The views of a scene show one set of named points, each view turned or mirrored, shifted and resized as a whole, with a little noise and some points left out.
(in the rows, 128 means zero)

Scene 1
View 1
tes: [127 137 122 118 131 123  89 145 124 128 123  87 109 135 113 128 127 133
  89 125 133 117 133 125 163 113 151 134 124 117 134 111 152 119]
nizev: [ 93 135 129 111 126 135 110 148 137 140 132  72 116 115 107 141 118 106
 110 132 114 143 139 114 158 147 145 122 137 116 140 110 169 128]
nama: [144 126 128 113 129 122 107 144 103 146 112  88 120 136 106 140  94 128
 103 124 113 145 151 137 158 131 150 113 137 125 139 113 176 118]
Fut: [137 140 119  92  89 103 107 118  92 124  98  89 140 141 129 137  90 116
 120 128 123 139 133 133 145 138 149 156 132 106 145 130 148 124]
Dati: [115 138 120 113 115 124 102 145 117 131 115  90 118 126 120 140 117 121
 106 134 122 131 141 128 165 139 150 133 129 111 146 123 158 127]
Libi: [129 112 111 132 136 141 113 155 104 137 130 109 100 138 111 141 116 140
  77 124 118 134 150 139 163 136 144 106 127 132 151 107 176 113]
kazim: [149 134 129 101 114 108 105 130  94 139 101  84 133 139 115 140  84 122
 115 126 118 144 144 137 151 128 152 130 138 117 137 122 164 121]
gev: [138 120 112  99  98 120 124 118  77 129 110  97 137 142 126 145  78 117
 108 124 115 157 137 134 134 152 142 140 135 117 157 117 163 117]
vukap: [ 93 138 118 104 104 128 113 140 124 128 123  81 124 119 119 142 121 106
 116 135 117 140 133 117 157 157 145 140 132 103 150 122 153 134]
kuzem: [136 135 117 108  98 117 116 139  90 132  96 105 129 133 130 148  98 126
 116 135 113 144 154 144 165 151 154 129 129 110 155 139 162 127]
nudor: [102 147 132  99 109 121 108 141 129 141 111  67 129 109 114 147 108 101
 132 136 112 149 145 121 165 155 150 133 140 104 139 128 168 137]
Zutef: [104 125 126 101 114 129 124 135 112 144 121  75 128 120 112 148  92 101
 119 128 106 161 144 123 146 164 141 123 142 113 148 113 177 127]
Sapif: [103 154 136  86  95 109 111 132 125 140  99  57 145 108 117 147  94  88
 150 138 108 157 144 118 158 162 153 140 144  96 137 133 166 142]
Damos: [114 138 128 120 139 128  90 151 138 137 131  77 107 127 106 129 130 128
  92 126 130 120 134 119 165 117 151 127 128 120 129 107 160 120]
Mevom: [134 129 121 110 117 120 105 133 103 132 115  92 124 139 114 133 105 123
  99 124 125 134 134 129 147 129 147 133 130 117 142 114 158 119]
bik: [158 121 112 104 109 109 108 121  76 125 105 105 132 157 124 134  87 131
  97 119 126 137 132 141 137 127 144 142 130 120 149 116 153 110]
fide: [115 130 108 106 107 122 110 128 105 122 120  89 126 139 123 135 111 116
 104 127 127 134 126 124 142 143 142 151 126 110 153 115 150 121]
rorun: [102 146 128 113 113 131 111 162 130 139 108  86 118 105 117 151 122 119
 122 142 106 141 163 133 187 162 156 115 129 107 145 136 173 140]
fupod: [149 114 114 114 130 121 105 127  91 133 126  93 118 152 109 130  94 129
  80 114 128 135 126 131 135 115 141 129 133 130 141  95 161 106]
Vig: [127 137 118 114 109 124 106 152 108 131 103 105 118 127 126 143 118 132
 108 136 116 133 155 141 175 144 153 125 125 112 151 136 160 128]
lirof: [140 121 124 110 123 124 115 138  96 144 115  88 122 135 109 142  87 122
 104 123 113 150 145 135 150 141 145 117 139 123 144 110 174 117]
View 2
Fut: [135 137 140 118 116 116 138 114 145  99 131 132 117 117 125 142 142  99
 117  88 110 125 110 114 122 116 116 143 142 149 143 147 113 119]
gev: [137 145 135 106 120 124 152 127 137 108 150 138 116 123 119 140 147 101
 121 102 114 115 117 108 129 124 113 149 139 153 137 142 107 125]
Vig: [107 134 133 131 135 135 137 131 136 112 122 139 139 118 123 157 140 105
 112 102 120 120 101 101 134 111 127 140 146 148 144 145  96 121]
kuzem: [118 138 135 121 130 128 146 128 137 105 133 138 132 115 120 152 144  99
 115  97 120 115 102 102 132 113 129 146 143 150 137 145 101 118]
Libi: [107 142 128 115 138 153 139 147 122 139 125 147 144 129 121 150 144 118
 117 124 119 127 108 116 148 127 113 139 136 147 148 143  82 132]
Damos: [ 97 132 131 136 136 148 111 125 130 134  96 126 133 124 131 137 132 127
 107 110 113 144 106 119 138 124 110 129 143 135 166 149  93 129]
fide: [122 138 134 122 115 131 136 123 146 115 125 134 121 124 129 137 141 111
 122 106 104 127 118 113 128 121 110 134 144 149 146 138 106 133]
nizev: [100 143 124 138 133 146 126 122 125 128 124 119 110 122 127 128 132 119
 105 113 114 124 113  98 139 127 115 133 154 137 159 143  96 130]
rorun: [ 91 138 128 149 144 144 132 124 129 115 121 122 125 115 123 147 133 109
 101 106 124 113  98  86 140 112 135 137 158 140 150 146  94 119]
Dati: [108 137 132 131 129 137 130 124 137 118 118 130 127 121 127 143 137 111
 111 104 114 126 107 106 134 117 119 135 148 143 150 144  99 126]
fupod: [134 145 134 101 128 137 138 133 127 130 128 144 131 131 122 135 144 115
 119 110 112 135 117 133 136 134  99 144 127 147 150 149  94 130]
nudor: [106 140 129 142 134 134 128 112 130 111 126 116 107 114 124 132 130 110
 100  99 119 120 105  91 132 120 124 141 156 138 154 148 105 120]
Sapif: [116 143 132 144 129 123 132 100 134  98 136 109  90 109 125 126 130 103
  98  88 118 114 106  84 124 119 125 145 160 141 150 149 115 116]
Mevom: [124 140 135 117 128 134 134 126 134 119 124 136 127 124 124 140 141 111
 113 104 112 131 111 121 131 124 107 142 138 145 150 146 100 127]
bik: [141 139 142 100 122 123 146 130 139 113 133 146 135 124 121 146 148 104
 123 100 110 130 114 129 129 122 108 149 129 151 140 147 104 122]
vukap: [104 138 127 139 120 137 131 118 142 114 123 124 112 121 131 134 135 112
 114 108 107 120 115  96 130 117 119 131 155 144 151 139 105 130]
kazim: [132 142 139 113 134 125 140 121 126 111 132 134 125 117 119 141 141 103
 108  95 121 125 105 117 130 124 115 151 137 144 145 153 104 116]
Zutef: [114 150 125 127 131 137 143 121 124 119 146 123 101 123 122 127 136 110
 107 111 118 110 115  92 137 129 115 144 151 144 149 143 101 127]
View 3
rorun: [138 150 100 134 109 111 131 103 135 165 147 111 130 150 154 129 151 140
 103 134 138 129 134 133 135 106 133 114 132 116 160 121 127 119]
bik: [115 161 140 149 116 134 145 114 115 100 121 137 116 127 106 117 130 124
 117 133 155 108 122  94 111  98 176 139 123  90 126 134 106 126]
gev: [112 153 137 142 114 140 148 111 115 109 136 150 117 129 105 109 126 134
  94 122 145 127 117 111 127 102 163 126 125  98 129 118 109 121]
vukap: [115 139 104 119 112 107 158  95 121 141 140 127 128 127 143 125 145 132
 101 133 129 133 111 114 131 103 129 129 136 110 135 127 114 115]
lirof: [129 158 137 134 107 139 141  98 135 130 133 131 125 136 122 111 142 131
 104 124 151 116 131 123 117 112 161 131 110  93 138 126 123 134]
Fut: [118 141 130 149 113 124 143 116 108 111 141 125 122 122 112 128 126 138
 100 139 142 125 114  93 123  81 160 138 147 103 135 127  97 126]
Sapif: [131 118 125 126 102 125 140  94 119 152 172 111 130 127 132 129 135 159
  70 126 125 139 110 118 139  81 131 131 151 119 147 117 109 132]
nama: [136 161 136 135 106 134 134 100 136 134 132 118 124 137 127 116 144 129
 108 129 153 109 135 122 111 110 161 134 108  92 142 130 125 140]
Zutef: [126 144 126 119 105 136 152  89 132 141 147 131 128 130 131 112 142 139
  82 115 134 134 117 129 131 111 139 125 121 102 134 116 121 129]
kazim: [132 145 146 143 108 131 131 108 123 123 142 110 123 128 115 124 132 140
  99 135 151 112 124 102 112  86 167 149 130  96 138 133 107 142]
Mevom: [119 154 128 131 111 121 145 102 125 120 128 123 124 128 128 121 141 125
 116 136 147 114 122 105 112 106 156 142 118  94 129 135 116 128]
Damos: [127 154 112 115 109 102 147  89 138 145 123  99 132 129 156 128 157 120
 130 146 142 106 129 107 104 116 136 149 115  92 135 144 128 130]
tes: [123 158 115 126 113 102 146  99 129 132 119 106 128 128 146 129 155 117
 137 148 147 104 127 101 105 111 146 149 120  90 133 145 122 126]
fide: [110 149 117 128 118 115 160 102 119 116 127 134 123 122 128 122 139 121
 110 134 137 123 113 100 122 106 149 138 131 100 124 132 111 116]
Dati: [123 151 110 132 113 109 145 101 126 140 133 117 128 134 139 129 146 128
 115 137 139 118 124 111 122 105 143 130 127 103 140 131 117 119]
fupod: [117 167 141 127 112 130 152  96 129 108 115 128 119 124 120 110 143 114
 123 132 154 103 123 102  99 117 166 151 103  80 115 141 118 134]
nudor: [133 134 115 125 104 118 142  94 129 156 154 108 132 131 144 126 146 145
  89 130 132 133 116 122 130  97 132 130 135 111 147 122 117 132]
kuzem: [123 156 119 154 118 127 132 120 120 128 136 130 121 143 120 124 132 135
 106 133 149 122 131 117 132  99 160 116 130 107 152 120 110 116]
Vig: [130 160 107 147 117 114 132 117 128 139 130 122 123 147 136 128 143 129
 119 140 147 118 136 115 127 104 153 117 130 105 156 127 119 113]
nizev: [124 144 111 108 105 113 154  82 138 154 139 115 132 130 153 120 156 132
 101 127 131 125 119 125 122 115 127 133 118 103 136 128 129 125]
View 4
kazim: [127 111 148 123 149 134 113 121 154 110 142 115 144 119 142 153 136 132
 119 119 108 133 137 118 133 145 132 122 142 139 112 125 132 120]
Mevom: [128 115 155 130 147 139 120 126 157 108 146 108 140 124 135 152 138 134
 120 123 114 124 138 130 137 136 137 130 133 128 117 130 133 117]
Fut: [127 111 140 108 146 131 115 128 151 112 152 115 144 118 143 150 134 126
 125 108 101 118 133 123 131 140 138 127 143 126 114 125 116 126]
lirof: [127 114 159 137 150 139 122 119 156 111 136 113 136 121 141 158 139 138
 118 130 121 135 134 110 134 145 133 124 129 134 114 131 134 116]
nama: [129 115 158 137 150 139 119 120 155 109 133 112 140 122 139 158 139 135
 115 130 119 139 138 117 139 141 130 124 136 142 114 132 142 115]
fupod: [129 114 164 139 155 143 120 120 164 106 151 103 139 132 129 140 143 143
 122 125 119 123 140 131 137 142 140 116 125 126 112 125 148 112]
bik: [128 114 154 125 156 137 118 116 156 113 157 100 146 126 134 138 138 135
 131 113 111 121 132 124 130 141 142 109 136 129 113 125 130 124]
nudor: [128 111 143 121 135 132 119 140 150 106 125 128 130 113 150 177 132 124
 107 130 109 130 138 118 142 136 130 154 137 129 117 132 120 116]
tes: [135 118 154 135 144 142 122 134 162 103 141 105 140 126 125 154 133 130
 115 129 116 126 144 151 150 122 132 140 136 132 121 135 146 116]
rorun: [136 121 147 132 132 138 128 134 144 112 118 122 128 109 146 181 129 120
 107 136 119 140 130 121 142 122 125 153 142 145 121 146 116 121]
Sapif: [122 105 131 105 133 124 113 141 146 106 128 138 132 108 159 179 132 121
 107 124  99 128 136 109 136 143 131 155 143 123 115 127 110 118]
Libi: [138 127 172 156 150 149 129 119 157 113 131 100 132 126 129 153 137 139
 119 139 134 133 131 128 139 126 135 125 125 140 120 142 140 118]
vukap: [130 117 148 126 134 134 125 142 152 109 135 120 126 118 142 168 133 126
 112 129 114 117 132 129 138 126 138 153 129 116 120 135 113 121]
fide: [129 115 149 122 145 136 122 132 156 110 151 113 134 122 139 150 137 131
 123 117 110 109 129 126 131 135 144 135 128 113 116 127 113 123]
Dati: [134 119 151 130 140 139 125 133 152 108 135 112 133 120 137 163 131 127
 116 126 115 127 134 133 141 124 133 143 135 132 121 135 124 120]
Vig: [135 123 151 131 142 139 126 125 147 115 133 106 137 115 138 163 129 123
 120 124 119 133 130 128 137 121 132 135 142 145 119 140 120 126]

Which points are out of place in each view (at most two, in the order of its rows)? Write - if all are in place.
view 1 | -
view 2 | Damos
view 3 | kazim
view 4 | fide

Scene 2
View 1
kevep: [170 169 149 125  78 137 139 158 158 110 111  88 142 114  99 133 104  94
 121  79 159 118 108 136 153  96 162 100 174 182 103 129 135 126]
libat: [147 137 133 114 120 115 180 162 141 128 112 123 142 106  94 123  94 119
  96 101 142  88 105 129 139 107 164 127 160 164 149 128 125 123]
bugog: [115 174 105 138 112 124 108 162 118 101  98 109 135 123 131 189 113 111
 138 132 146 151 120 143 133  99 143 130 140 115 133 107 133 144]
vegog: [120 155  98 114 136 124 156 146 129 137 125 138 130 116 119 159 121 146
 107 128 146 108  91 135 132 108 178 131 159 100 155 129 137 137]
Fot: [164 151 117 119 131  85 103 134 111 114 108 119 130 100 114 167 150 105
 133 143 137 104 120 102 154 132 131 151 125 144 115 100 125 153]
zigo: [103 172  68 112 155 117 123 135 113 135 134 132 120 114 132 195 154 155
 118 155 144 108  84 121 120 115 185 137 156  53 156 108 145 151]
Fesa: [145 164 110 110 122 128 126 124 135 137 135 135 128 111 120 156 147 139
 122 122 146 116  89 124 153 117 168 129 152 113 122 133 146 145]
sede: [146 154 135 120  89 142 144 144 147 128 113 134 134 119 114 135 105 122
 125  96 147 143 108 153 162 100 150 118 150 154 126 149 140 132]
Gal: [176 136 119 118 141  77 107 127 110 119 107 126 135 100 109 158 153 107
 138 145 129  98 124  94 159 137 121 161 112 153 118 100 119 154]
Rolil: [158 132 117 104 137 102 146 126 127 143 123 146 133 104 108 141 140 132
 115 129 133  95 103 111 159 131 150 149 132 137 137 129 132 142]
lumed: [146 110 125 107 140  99 189 149 128 141 105 160 140 106 100 117  98 134
  96 120 127  86 112 126 149 122 142 150 128 161 164 133 121 128]
demas: [126 173 100 113 123 131 141 142 138 134 134 123 128 116 115 162 133 139
 112 118 152 108  86 131 134 106 187 118 171 101 138 129 146 139]
zisuz: [145 167 113 112 111 133 113 123 136 131 130 132 127 117 123 160 146 134
 131 119 147 134  95 133 161 113 159 128 150 116 118 137 146 147]
segar: [167 141 131 116 118 105 117 121 124 130 111 145 134 109 118 147 144 118
 138 126 135 128 121 120 177 126 123 148 115 159 114 131 131 151]
bomod: [174 140 114 100 147  92 161 140 134 139 135 112 136  89  85 131 139 121
  98 118 142  49  89  91 140 129 179 137 165 144 131 107 125 134]
View 2
bugog: [115 123 120 132  79 154 142 111 103 147 128 117 148 113 149 161 126 128
 142 123 136 126 103 147 124 119 122 142 138 149 153 126 110 149]
libat: [151 121 172 113 130 142 140 112 146 146 163 109 120 138 140 131 122 161
 165 151 118 141 126 151 109  97 138 126 120 137 121 100 128 118]
segar: [156 142 138 123  95 121 130 137 115 150 132 130 105 120 141 124  99 141
 121  99 148 108 138 128 115 124 121 141 114 129 124 123 135 141]
Fesa: [145 152 153 119 102 149 132 126 122 136 162 124 115 115 125 106 112 120
 128 120 128 116 102 139 112 119 106 136 137 141 155 115 125 134]
Rolil: [147 154 161 118 107 115 135 126 128 141 151 128 108 117 136 101  97 140
 131 112 132 116 123 138  92 110 129 133 116 123 142 105 138 137]
Gal: [143 149 135 143  87  92 125 134 122 146 130 125 115 104 141 139  94 139
 109  89 159 118 135 132  85 121 137 130 118 122 138 107 155 150]
demas: [132 146 157 115 106 163 136 112 130 130 168 116 129 115 126 114 122 120
 142 137 118 126  90 148 112 110 109 131 149 146 165 108 117 131]
zigo: [103 171 150 128  82 148 143 102 112 123 159 126 143  90 128  95 120 102
 130 118 121 115  65 152  88 113 117 133 156 136 205 106 119 151]
bomod: [152 155 177 131 124 111 126 121 163 131 179 106 114 111 119 120 107 142
 133 128 130 132 121 145  71 101 134 109 134 128 149  81 160 122]
lumed: [141 136 178 110 119 111 153 110 137 148 145 128 112 133 152  97 109 166
 159 130 123 123 136 152  88  95 159 131  96 111 127 100 133 138]
kevep: [169 106 146 123 123 165 121 128 146 149 163 100 118 139 129 176 127 152
 149 150 132 143 138 140 137 114 111 127 139 158 107 116 128 114]
Fot: [140 147 131 144  84 109 124 132 119 146 136 121 122 104 137 148  98 131
 112  96 155 120 130 134  97 123 126 131 129 132 144 110 149 145]
vegog: [123 150 160 114 103 150 147 105 125 134 160 122 130 115 135 100 122 127
 150 135 115 124  91 153 104 106 125 135 134 135 165 107 117 135]
zisuz: [143 146 141 119  98 155 132 129 114 137 152 126 115 117 128 112 111 119
 127 117 132 115 109 133 127 124  98 141 140 143 150 124 119 136]
View 3
vegog: [143 145 131 135 122 108 112 120 143 124 139 122 124 112 128 118 131 134
 158 131 131 134 127 134 119 124 139 118 118 108 115 116 110 123]
lumed: [137 111 135 119 121  81 103 119 114 145 158 109 128 117 141 117 119 138
 149 136 136 125 104 140 129 126 129 122 133 104 107 135 137 107]
bomod: [136 150 129 113 146  96 111  98 127 129 156 123 124 102 136 128 118 145
 136 132 158 121 112 117 129 131 115 122 145 115 106 113 138 123]
bugog: [168 143 133 133 113 128 113 136 147 131 123 109 129 137 151 111 135 116
 134 122 134 136 126 147 102 140 137 133 112 119 135 122 109 148]
libat: [139 134 126 130 108  90 108 104 121 149 150 109 129 119 131 111 114 137
 148 127 146 121 109 123 126 132 120 127 133 113 108 134 128 131]
Rolil: [140 129 139 115 135 109 112 123 123 124 151 121 120 110 144 127 127 134
 138 135 136 127 122 141 127 124 139 125 129 111 116 119 129 115]
zigo: [153 162 132 133 148 121 118 133 163 105 127 133 122 105 134 126 148 134
 158 136 130 142 137 140 112 123 145 114 112 110 116  96  98 119]
zisuz: [141 139 140 123 116 136 118 119 130 120 142 124 113 115 137 122 129 125
 130 129 134 127 142 138 120 125 146 131 115 119 128 116 115 141]
Gal: [160 124 146  98 149 118 110 131 124 125 146 116 122 121 170 132 129 131
 108 134 151 127 113 148 117 134 132 137 136 121 128 115 144 126]
sede: [134 127 136 131  88 122 113 110 114 143 148 110 119 125 132 110 117 123
 137 123 132 123 133 136 123 130 139 134 116 117 125 137 120 145]
demas: [139 154 129 136 119 121 117 112 141 124 138 125 122 111 124 119 130 133
 150 128 136 130 136 128 119 124 136 121 118 115 116 112 107 135]
Fot: [161 134 142 103 144 124 111 129 129 124 143 116 123 122 165 128 129 126
 111 131 150 126 119 143 114 135 130 137 133 122 130 114 136 134]
segar: [148 115 146 106 122 128 112 126 112 128 153 114 117 121 157 125 123 126
 114 131 138 121 127 148 123 130 141 138 126 120 130 126 137 131]
View 4
Fot: [121 134  88 115 128  87 179 107 132 162  96 105  99 141  90 113 156 135
 121 117 137 135 145 128 108 129 165 148 127  99 144 119 133 143]
zigo: [ 85 148 142  78 166 120 185 102 126 140 124 162 101 102  86 113 131  69
 145  92 142 138 128 104 131 105  90 168 118 119 126  89 114 201]
bugog: [132 149 137 146 152  83 149 109 130 151 108 147 146 131  87 134 121 126
 152 110 114 128 104 111 115 133 141 142 122  86 126 117 124 156]
zisuz: [104 153 124 109 121 101 175  91 113 140 116 135 127 107 113 130 142 106
 118 112 122 146 122 119 147 145 130 131 114 114 142 127 125 144]
bomod: [126 142 115 124 121 137 180  92 104 122 113  95  93 145  68 121 201  81
 123 147 163 170 198 138 117 138 133 147 109 138 143 115 130 165]
vegog: [115 146 149 117 147 130 145 102 105 112 121 146 123 112  87 127 146  81
 133 125 131 157 141 118 134 127 117 154 122 125 145 120 113 173]
demas: [109 160 148 118 142 121 167  90 107 123 124 144 128 109  92 134 151  78
 138 121 133 151 137 117 140 136 106 139 109 124 132 118 120 173]
sede: [132 156 141 153 117 108 138  92  96 120 119 129 157 114 108 147 152 113
 121 141 110 155 129 126 144 166 148 120 112 116 148 149 126 123]
lumed: [146 121 132 136 128 141 111 109  92  89 109 110 114 136  81 117 171 114
 109 156 133 171 180 130 114 134 163 164 136 137 182 139 114 140]
Fesa: [103 152 123 103 125 113 174  91 109 130 118 131 119 108 107 124 152  97
 114 120 127 149 136 121 142 141 125 136 113 125 144 128 123 155]
segar: [120 131  94 118 110  92 158 106 112 140 100 107 113 126 110 116 154 144
 100 127 121 144 142 129 129 145 172 139 129 109 162 138 130 119]
Gal: [123 121  80 111 123  92 173 113 129 155  90  94  88 149  88 102 163 144
 109 122 140 139 156 132 104 127 176 154 132 102 154 118 130 138]
kevep: [157 172 143 196 111 100 152  78  98 132 117 111 165 142  86 167 177 103
 145 157 125 158 145 137 132 180 145 101  97 108 125 146 139 132]
libat: [151 145 142 163 127 132 134  97  95 103 116 113 134 138  73 137 179  94
 133 161 138 169 173 134 119 148 146 143 115 130 151 136 122 148]
Rolil: [117 131 109 106 121 123 156 105 105 120 107 110 100 124 100 112 166 114
 106 131 136 160 163 129 128 135 151 152 126 127 164 129 125 142]
View 5
Fot: [159  95 135 160 143 124 141 106 155 150 105 128 114 149  75 141 134  94
 126  80  86 143 124 134 151 142 100 106 123 134 167 106 157 148]
vegog: [146 128  92 173 114  84 150 131 131 139 136 143 152 133 115 116  98 130
 127 113 110 159 121 108 150 168 121 116 133 105 129 105 116 113]
kevep: [121 124 125 170 137 141 149  37 146 125 149 103 128 143 130 125 103 131
 119 102  96 140 145 160 200 175 145  73 106 151 132 136 114 159]
Rolil: [157 118 118 162 140 113 143 121 170 159 119 144 129 134  93 138 116  98
 122 114  94 140 125 103 169 146 108 121 128 112 148 120 137 114]
Fesa: [133 133  98 175 114  92 144 127 152 141 146 129 134 138 103 125 100 119
 134 101  97 149 145 120 169 147 115 127 114 122 140 106 133 111]
zigo: [140 125  71 189  95  50 156 178 118 132 137 147 148 138  96 119  94 129
 131  79 105 175 122 105 119 160 101 135 128  96 139  70 144 107]
sede: [137 134 123 158 125 121 128  76 144 142 140 118 141 139 120 108 104 135
 136 127 108 132 148 144 177 148 136 111 120 151 135 131  97 125]
lumed: [174 111 129 155 159 128 150  95 162 170 104 158 149 126 110 133 111 104
 108 147 108 143  96  75 169 168 127  95 151  98 134 138 109 123]
zisuz: [132 131 105 171 109  93 136 122 147 139 146 120 129 142 104 118 106 122
 142  97  96 146 157 141 164 140 115 130 111 134 145 106 130 115]
segar: [158 111 136 150 138 125 126 107 168 158 117 122 122 142  80 133 128  95
 135 106  91 127 146 137 167 123 108 124 118 144 161 119 140 127]
demas: [129 134  84 183 109  81 152 122 133 129 148 135 144 137 118 118  91 135
 128 100 105 161 136 119 163 168 124 113 122 111 127 103 121 117]
bugog: [145 104 119 166 111  99 131 107  99 122 128 113 144 150  99 105 116 143
 136  82 112 158 129 166 116 152 119 107 126 150 153  91 125 142]
libat: [152 119 117 165 152 127 157  72 144 147 123 138 145 130 124 127 103 123
 107 130 107 146 107 103 178 184 137  79 137 111 128 136 109 136]
Gal: [162  91 137 157 147 125 142 117 162 156  99 129 113 147  64 147 137  83
 125  76  82 142 122 129 149 134  96 113 124 127 171 106 168 144]
View 6
vegog: [126 139 117 129 133 115 135 131 118 143 126 131 113 116 102 133 112 118
 136 131 119 125 122 124 113 123 146 133 125 124 121 115 143 111]
libat: [135 138 100 114 128 124 130 141 115 147 122 126 131 122 137 143 112 102
 146 149 116 113 145 132 115 144 130 110 127 125 142 113 129 112]
Rolil: [122 117 118 124 121 117 141 129 125 138 115 126 139 117 137 146 120 122
 133 140 118  98 130 113 106 126 128 141 127 111 126 113 147 110]
segar: [110  96 121 125 121 125 154 123 126 130 121 125 153 126 150 127 118 129
 140 139 132  98 129 121 118 132 121 144 129  97 128 112 150 113]
demas: [124 132 121 128 137 123 135 128 120 148 128 134 109 118 104 123 114 122
 140 127 127 132 120 127 121 122 136 136 123 118 120 113 137 112]
bomod: [136 137 110 109 131 116 113 135 129 154 117 125 131 121 139 166 125 113
 126 142 114  99 128 109 103 118 102 126 115 120 132 120 127 110]
sede: [122 109 118 124 127 139 148 133 121 142 128 129 126 122 131 112 114 114
 160 140 132 125 142 139 126 151 138 128 126 108 139 102 127 109]
kevep: [129 115 107 107 140 150 129 135 121 153 135 130 125 134 150 114 120 114
 163 142 141 127 144 144 136 151 103 116 118 108 149 107 107 113]
Fesa: [123 114 128 127 132 125 139 125 131 147 124 132 119 118 115 129 120 127
 137 128 125 118 120 119 112 121 129 147 121 106 123 111 136 108]
zisuz: [119 107 131 130 132 129 144 123 130 143 128 132 119 122 118 119 118 130
 143 126 132 122 120 124 120 125 129 149 122 102 124 109 137 110]
lumed: [127 131 103 119 114 111 143 139 110 134 113 120 148 114 143 154 111 103
 138 154 109  95 146 123 104 141 146 118 134 125 135 112 152 111]
Gal: [107 110 113 121 127 114 143 118 116 128 120 124 161 132 157 139 118 135
 126 138 132  86 118 114 119 114 100 143 128 102 118 124 157 122]
Fot: [106 113 115 121 133 118 142 119 118 131 125 127 150 133 151 130 119 136
 128 133 137  96 116 116 125 112 100 143 127 103 118 124 152 122]
bugog: [109 135 109 128 144 126 147 122  98 131 140 133 123 133 116 100 102 130
 148 128 145 135 117 144 140 125 129 128 130 117 116 122 149 125]

Which points are out of place in each view (at most two, in the order of its rows)? Write - if all are in place.
view 1 | -
view 2 | libat
view 3 | Rolil
view 4 | zigo, kevep
view 5 | Fot, lumed
view 6 | demas, bugog
